Points, in no order, along strands that fork, close into loops and pass close to each other.
Two points are linked if the straight distance between their rows is under 113. Some points are linked to none.
z_334:  -5 -55 -75 -30  21 -21  -8  -7  50  57   0  47  14 -12 -16 -30 -66 -26 -28 -16   9  19 -52
z_158: -36 -29  -3  -1 -11  20  22  17   5  31 -22 -38  31 -21  11  -6 -41 -29  -5 -19  24  12   6
z_629:  17 -45 -75 -23   0  -9 -11   2  44  44  24  14  22 -23  14 -17 -49 -43  15 -34  -2  23 -23
z_268:  22 -27 -51   9 -27  -1  -4   6 -26  29   3  16  -3  36   7  14  16 -13   1 -43 -15  10  12
z_780: -39 -21   5  -6  17  -4  -5 -21 -17  -8 -33 -60  36 -33  40  -2 -64 -23   8  -3  15  38 -15
z_986:  -7   4  49  25 -17  -9 -12 -19 -28 -29 -45 -23   9 -27  -4  -2 -10 -17   5  13 -40   6  -8
z_928:   1 -31 -84  52 -20  30  16  54   4  16  43 -28 -21  36   5 -13  59 -32  44  48 -22 -28   6
z_698:   5  22  60  29  31 -27  10 -32  -1 -78 -12 -60 -59   4   5  10  56  54  14  54  -8  -5 -30
z_248:  -6  53 -12 -19 -19 -10 -10  11  29 -29  18  -2 -35   9   5 -13   8  32  31 -78  31  -7 -24
z_822:  19  34  69  -1  -9 -65  43  -9 -20   8 -20  39   8  25  50  -3  20  43 -25  16  14  -8 -37
z_524:  16   4  51  17 -10   1   9  -8  -1 -45  43   5 -68  -9 -25  -9  51  45 -19  -1  33  15   8
z_997:  -4  12  -1  25 -17 -17  34   8  12  -2  20 -40  -6  -3 -12   1  25 -27  24 -46  12  32  18
z_495:  35  14  21   5 -16 -39   6  33  -9 -13   8  57 -10 -18  -9 -15  82 -10   2  -1  -6 -23  38
z_547: -26  12  63   5   0  24  -6  14 -47   0 -60  20  52  13 -32 -20 -50 -43   5  24 -12 -21   6
z_601:  -9 -18 -48 -29  53  23 -15 -44   5  11  18  10  31 -46  25 -21 -93 -40  12 -11   5  13   3
z_193:  32 -21 -54 -32 -23 -34 -15   0  54  11  37   2  11 -24   8  -8 -12  -9  38 -59  25  36 -10
z_196:  19 -12 -29   3 -37  40  10  33  28 -12  41 -32 -18  13 -67  14  40 -16  49  13 -36 -15  36
z_565:  -6  13  29 -21  -2  23  35 -11 -29  51 -18  54  33  54 -11  -1 -38 -12   3  21 -51 -19  42
z_251:  15 -26 -46  66  -7  65 -14  49   5  19  17 -15  -2  20  -1  -2  37 -62  13  59 -22 -33  49
z_616:  24  29  48 -12 -43 -58 -21   1  22 -63   9 -13   6 -20  28  19  20  31  13 -20  -8  34 -37
z_808:  34   3 -49 -34 -30 -24  -3  19  46 -16  81  12 -33 -27   8 -15 -16  17  16 -37  39  20   0
z_113:  -3  -8  28  -5 -21 -58   1 -19  -7  -1 -31  -8  30  14  30   2 -23  12 -17 -19  -6  46 -58
z_155:  14  10 -39  58   0  84 -20  32 -17  36 -12  17  49  40  -6   0 -38 -37 -25  49  -1 -53  24
z_781:   9 -35 -31 -19 -39  25   1  27   4  17  37  24 -35  23   4   1  -3  50  -2 -31  23 -39 -23
z_53:  22 -18   9  21 -12  24  19  22 -27 -37  70  28 -63   7 -45 -22  44  19  10 -11  25 -17  27
z_642:   9   9  -2  31 -29  33  10  25   2   9  -9 -17  -6  16 -57   3  52  -8  65 -13 -18 -29  53
z_46: -45  14   8   4  40   2  13 -32 -36   2 -47 -32  35  11  54   8 -53  -2 -13  20 -19   6 -11
z_317:  16 -28 -80  29 -28  12  22  48 -14  40  23   0 -12  43  11  -4  35 -10  22  -1 -15 -35   2
z_589:   6   8 -18 -28  17 -26  -9 -66  77   0  27 -41 -37 -54  28  -6 -11  32  45 -23  46  26 -19
z_771:  13  -4 -36 -25 -29   7  -5  19  58 -10  32 -50 -32 -36 -44  19  17  -1  21 -13 -11 -13   9
z_949:   1   6  -2 -50  29 -20 -14 -27  96 -46  51 -48 -55 -47  -1  -7  28  24   8  -5  31  45 -15
z_934:   9   0 -25   7  43  28  21  -2 -14 -31  23 -31 -52 -10 -61  13  74  -6 -29  31 -10  -9  48
z_995:  -5   3  57 -31  -7 -42  32  -9 -14  36 -23  57  26  64 -37   5 -17  29 -32  10  -3 -15 -27
z_245: -24  46  16  -3  13 -29  22 -34  50 -24  16 -42 -54 -34  39 -17   3  32  22 -26  19  17 -34
z_161:  22 -22  39  17 -36 -32 -13   6 -33  34 -57   9  10  -7  -8  -4  22  13  -3  27  13 -16  23
z_313:   3  15  62   7  16 -20  -3 -14  15 -62  13 -42 -59  -2 -21   4  80  46 -28  42  38  24  -9
z_894: -35   3  -4  -7   6 -18  22   4 -33  44 -12  -3  39  58 -26  -9 -80 -53 -20   4  13  -1   1
z_852: -16 -11 -12 -28  32 -11 -19 -66  42 -21   7 -65 -30 -52  47   5 -18   7  39  -3 -17  34  -2
z_486: -16 -13 -20  -7  -3  10 -25 -16 -28   7 -29 -10  16   8  44  17  12 -13  -4 -30 -28  37  27
z_301:  -3 -30 -50 -25 -23  32  19  46  11  53   1  -2  38  15 -11  35 -21  -4  -6  15 -10 -45  -3
z_298:  13  -6  14 -24 -28   5  20   8 -12  50 -12  55  20  54 -44   8 -31   0   3  -5 -42 -39  -9
z_171:  -3 -10 -65  23  -8  49  -9  40 -23   6  10  10  22  14 -21 -10 -49 -37  12 -26 -22 -28 -11
z_149:  27  11  61  22  23 -23 -11 -20 -13  11 -47  13  44  -1  23  16  67  -8  60  28 -35  -2  50
z_295: -41  -9  -4 -51  17 -14 -14 -21  31   8 -34  38  -3  14   5 -34 -61  39 -18 -48  10  26 -73
z_396:  12 -39  13  36  -2   9 -38   8 -15 -30   6 -30 -36 -17 -45   5  54 -53  -8   4   6  -4  16
z_610:  20 -14  -1 -24 -56 -48 -20  21   4   1   1   7  28 -26  -2   8 -24  -6 -28 -25   7  24 -36
z_182:  -1  -7 -33   3  12  25  20   5   4 -34  64  17 -59 -23 -22  -9  25  15  -7 -40  -1 -10   1
z_40: -14  -5 -22 -32  35   4  -4 -27  35 -57  38 -50 -38 -41 -30   7  25  22  13 -24  24  37   3
z_393:  -7 -26 -29 -23  32 -18  -3 -48   7   2   6 -25  33 -64  20 -13 -71 -18  21 -23  37  36 -16
z_271:  25  11 -11 -26 -32 -21  12  26  28 -12  76  31  10 -30   2 -14 -50  38 -10 -38  74  17 -37
z_223:  38  29  30  22 -28 -35  23  21  -7  10  25  60 -17  -5   6   0  61  21 -34  -3  32  -9   3
z_377:  30   5  10  41  35  46   2 -17 -24  -5   9   9 -34 -19 -65   2  68 -14   8  44 -33 -21  82
z_145:   3   1 -56 -42  39   4 -12 -59  27  -4  43 -22 -19 -29  36   0 -21 -19  41 -39 -10  26  30
z_164: -10 -15 -44 -58   4 -41  21  28  -2  32  20  19   9  27 -10 -19 -72  -4 -29  -1  42 -30 -27
z_630: -15 -29  47  14 -15   0 -26  -8   5 -17 -11 -35 -25 -32  -6  17  42 -19 -10  -6  -5  -8  -7
z_546:  -4 -19  18 -17 -19 -58   0 -11 -42  31 -21 -12  37  51   6  12 -43 -23 -20  -7  14  17 -24
z_281: -47   5  -1 -24  25  18 -22 -14  -7  33 -66  34  21  27   8   1 -46 -25 -61  12 -57   0 -21
z_971:  22  40  15 -18 -46 -54 -28   2  45 -21  24  26   9 -30  18   4 -31  38 -18 -35  10  45 -61
z_655:  16  38  56  35 -17 -65  31   1 -14 -13  -7  17  -1   3  23  -3  51  14 -10  -8  39   5 -13
z_907:  -1  -7 -20 -45  -4   9  -4 -17  24  30   8  20  39 -35   1  27 -50 -24 -20  -8 -54  -5 -18
z_348: -38   8 -33  10   9  38  14   7 -12  50 -28 -27  43  23   3   1 -63 -37 -20   5  10  -6  20
z_55:  45  15  27  16   4 -33 -10  24 -10 -29   6  26 -30   1 -53  -8 106  16  12   5  32 -28  36
z_372: -13 -11   4   4   4  35  19 -14 -20  -8  20  26  -2 -23 -16  20  11  12  -5 -47 -23  -2  -4
z_951:  19 -14  16   3 -21 -22 -26  12 -26  68 -80  21  41  39 -29   0 -10 -10   0  36 -12 -31  25
z_699: -20   1  58 -18   9 -30  31 -12 -33   9 -22  24   3  16  13   6 -12  40 -46  10  22 -31 -48
z_504:   2  61  43   1  10 -13 -21   7  54 -63  40 -31 -65  -3  -1   5  62  57 -31  37  48  52 -24
z_766:  30  20  13  34  11  12 -22 -17 -32  34 -44  13  53  25  22  30  42 -20  20   5 -33  -7  57
z_856:  33  13 -18  28 -10 -30   4  44   0 -29  17 -23 -47  25 -78 -16  82  -4  18  17  31 -20  28
z_918:   4 -18 -20 -17 -21   3   7  -6  48  28  35 -16  -5 -58 -24  31 -19  -7 -11 -15 -29 -24 -21
z_570:  10  41 -19  43   6  64  16   7 -16  49 -34  38  64  43  -6 -14 -46 -42 -40  51 -13 -12  53
z_136:  -9 -34 -55   1   3  44  13  29  23  12  61 -61 -26  -2   0  17   6 -47  17  16  12 -10  46
z_777:   2 -20 -72   6  -5  89 -15  39  10  42  24  -4  57  24  22  25 -37 -31  -3  45 -23 -51   7
z_75:   5  16 -13  28 -21  45  18 -16 -26  34 -15 -20   7  20 -35  36   5  12  41 -19 -25 -27  42
z_531: -11 -17 -48 -21  19  33 -22   4  17  -8  38 -39 -21  -3  22  10   3 -37  31 -27  -7  -2  39
z_249:   7  82  36   4 -12 -20 -28  14  43 -64  39   1 -29 -25  49  26  14  81 -19  24  39  54 -35
z_247: -12  22   1  -9  15  34  12  16 -22  32 -23  70  56  55 -19 -24 -57 -53 -46  54 -35  -1  39
z_499:  -44  -12  -18  -35   52   28  -18  -48  -23    1  -20    9   27  -17   15  -20 -111  -19  -19    2  -15   35  -10
z_462: -20 -20  35   9   3  -5  38   8 -56  -7   0  26 -10 -24   2 -22 -20  18 -46  -7  45   2 -29
z_443: -26   5  43  -8  -7 -40  29  12  16 -35 -11 -21 -13 -54  52 -14  21  24 -30  21  18   8 -24
z_778: -16 -10 -33  -8  58  36   6 -23  -2 -49  31 -55 -26 -31 -28  23  39  -5 -15   0  -3  28  35
z_881:  21 -31 -33   1 -49   4   2  45 -25  42  22  48  -1  49 -23 -23 -36 -20   4  24 -43 -43 -12
z_526:  -2 -39 -62   4 -32   0   4  48 -26  58 -31  41  11  46 -34 -27 -37 -20 -37  41 -29 -20  -7
z_563:   6   0  60  50  27 -24  -3 -30 -10 -50 -54 -55 -32  11  36   8  64  17  43  50 -36   0 -13
z_415: -10  66   1  11   6 -14   7 -12  52 -33  38 -17 -49 -13   8  -2  18  52   9 -59  49  30 -24
z_279: -38  -3  35 -45  36 -39   0 -17  15 -23 -17  18  14  -3  20 -20 -75  47 -20 -11  23  14 -88
z_73:   6  57  54   4 -11 -33   0  18  25 -50  -4  12 -14  -5  81  19  40  78 -12  17  24  10 -61
z_18: -21  40  -8  32  25  32  14 -40 -31  27 -32 -42  30   9  31  29 -27 -20  -9   9 -20  -8  33
z_853:  -2  10  67  24  37 -11  -6 -23   3 -23 -45 -31  15  12  33  25  84 -12  43  26 -32 -16  16
z_30:  39 -48  32  23 -14  -6 -49  20 -50  14 -28  34   5  -5 -24 -17  29  -5  24  29  17 -30  47
z_842: -50   9 -19 -52  33  16 -22  -8  12  26 -55  22  57  57  27   0 -57 -28 -42  19 -43  42   8
z_91: -11  13  53  38   0  21 -22   3 -42 -18 -72  -1  60 -24 -24   4  -5 -18  13  16 -13 -23  11
z_523:  -9  -4  61  -1  19  13  27 -10 -53  10 -16  49  -2  11  22 -22  17  -9  19  -1  -8 -30  36
z_761:  34 -17  19  51  -6  31 -68  -5 -32  24 -24  22  19   6 -18  12  24 -46  18  23 -25 -19  56
z_608:  -6  23  54  -2  12  -7  -9   6 -10 -66 -47   9 -34   0  16 -27  85  44  41   8  -6 -10  19
z_181:  11  -8  15  11   2 -20  12 -23 -47 -31  34   3  -5 -28   9  15 -17  47 -33 -23  46   5 -38
z_626: -30  28  26 -14   9 -33  11 -25  33 -26   2 -12 -16 -31  49 -21 -47  48  13 -29  32  16 -75
z_870:  29 -32 -23  46  11  31 -31  36   0 -15  14 -26 -20   9 -50  -6  67 -73   6  47  -9  -9  51
z_740: -34  11   3 -41 -26  -3   0  16   7   1 -24  10 -22   9  15 -34 -29  33   0 -61  26  -5 -33
z_595:  -1 -27  -5 -17  30   9  19 -28 -13  -6  44  26  22 -38   0  17 -40  20 -14 -54  17  12 -36
z_694:   1  37  50  15   9 -26  17   6   4 -55 -37   9 -37  10  76 -15  72  65  11  19  -8  -4 -26
z_354: -18  -5 -11 -19  -7  37 -15 -20 -22  26 -32  12  50  41  52  14 -34 -21 -13   7 -46  44  47
z_74: -24 -32 -64 -17   3   1  -8  26  11  50 -21  35  14  14 -41 -13 -64 -20 -44   4 -28   0 -44
z_250:  16  17   0  39  10  51   0 -29 -43   2 -14 -16   8 -15 -48  43  31   5  16  26 -19 -20  69

How many points has the smallest loop of links through each point below? Write none if it is on no loop.
z_626 => 7
z_780 => 5
z_196 => none
z_808 => none

A tip is a point with one link. Name the tips that can be reached along the links from each point below, in the order of the rows.
z_808 => z_301, z_271, z_951, z_856, z_608
z_642 => z_907, z_136
z_894 => z_616, z_499
z_928 => z_547, z_281
